Points on a hilly landscape, in no order, each with its height.
A climber steps from a point to the highest of its 6 nearest points, and stops where none of them is higher. Distance is the straight distance between rows; heights are no part of it.
<156>: [124 155 119 160 129 128 108 148 156 127]  h=745
<667>: [130  92 158 134 151 120 157 139  96 114]  h=650
<431>: [ 91 158 184 156  79 138 103 109 189 157]  h=503
<337>: [108 170 153 151  82 119  95 115 191 148]  h=281
<132>: [110 169 138 158  95 120  94 128 186 142]  h=255
<339>: [154 147  51 138 158 156 136 134 124 126]  h=541
<67>: [122 100 169 143 143 119 158 149 105 113]  h=683
<321>: [133 128 129 145 162 139 138 153 111 122]  h=379
<525>: [147 119  77 113 170 169 140 134  89 138]  h=750
<213>: [123  85 167 132 136 106 169 138  95 108]  h=710
<292>: [142  79 123  83 157 126 152 103  73 120]  h=569
<486>: [138 100  80  78 168 176 131 107  64 140]  h=625
<564>: [133  67 151 107 144 100 169 101  85 114]  h=675
<97>: [146  57 126  85 124  91 137  40  97  95]  h=253
<230>: [122 112 177 158 130 125 144 155 111 110]  h=639
<539>: [147  67 122  74 130 109 139  64  70 104]  h=490
<413>: [145 133  76 141 171 152 135 144 116 131]  h=614
<325>: [ 98 168 162 150  78 125  98 109 196 161]  h=731
<404>: [138  67 133  91 145 111 153  97  73 119]  h=583
<387>: [146 152  79 146 157 139 124 143 129 122]  h=575
<34>: [152 123  55 104 174 176 137 120  91 148]  h=345
<195>: [117 136 160 169 134 127 115 161 128 120]  h=551
<294>: [ 77 159 204 170  89 137  96 122 166 142]  h=553
<635>: [139 162  79 145 115 124 111 141 157 115]  h=557
<437>: [134 178 117  77  65 103 119 128 199 151]  h=303
<526>: [142 105 109 101 168 147 150 119  81 134]  h=633
<655>: [104 161 159 167 108 118  95 140 173 140]  h=505
<561>: [ 90 151 182 173 106 133 102 132 157 131]  h=558
<365>: [118 128 139 153 145 135 118 155 115 118]  h=418
<279>: [140  71 117  68 141 122 147  82  64 118]  h=574
<554>: [141 137 111 156 156 136 118 156 129 126]  h=696
<429>: [ 88 145 196 168  92 135  99 134 153 127]  h=559
<567>: [147 183  89 103  75 112 108 134 189 131]  h=401
<497>: [140  95 103  78 163 158 136 110  64 132]  h=621
<381>: [146  81 106  69 144 144 137  96  57 123]  h=608
<85>: [149 173  70 130 111 115 112 142 168 113]  h=534
<164>: [133 178 101 101  74 104 109 135 193 140]  h=330
<166>: [138  91 130 108 158 129 154 130  80 127]  h=480
<568>: [128 175 109 119  73 108 108 124 200 137]  h=268
<113>: [118 171 129 141  77 117  96 126 191 144]  h=29
<282>: [135  78 147 115 150 113 172 120  88 119]  h=655
<570>: [147 163  64 143 140 133 118 146 152 118]  h=548
<345>: [115 167 140 111  63 109 115 111 218 155]  h=173
<468>: [ 93 128 200 172 110 128 117 152 135 112]  h=564
<607>: [119 171 133  94  53 102 132 119 215 160]  h=276
<654>: [133  83 146 108 151 114 166 127  85 119]  h=613
<44>: [113 153 151 172 118 130  97 145 154 128]  h=560
<375>: [103 136 180 174 112 125 110 152 138 126]  h=571
<60>: [133 107 129 131 167 134 147 144  92 125]  h=438
<100>: [133 173 102 152 110 119 102 145 177 124]  h=504
<200>: [136 122 109 128 168 149 142 140  95 135]  h=695
<351>: [140  97 109  92 161 154 149 110  69 135]  h=632
<312>: [111 130 181 167 131 122 124 159 124 121]  h=594
<74>: [136  66 142  98 147 109 161  93  79 109]  h=635
<544>: [144 168  77 140 113 119 110 147 172 128]  h=530
<566>: [123 114 153 143 153 128 143 158 103 121]  h=502
<485>: [144 110  95 115 175 159 144 129  87 133]  h=680

Call two points neighbours if one is among the 6 nearest of the other. Go from one point of each pair to the other, from neighbour to neighbour, staying as high as possible. Name the lowest point that can't be avoided.
<525> / <325> -> <294>
<525> / <156> -> <200>
<213> / <525> -> <404>

For each start below, name the point where the climber stops.
<429> -> <213>
<85> -> <156>
<60> -> <525>
<570> -> <156>
<365> -> <156>
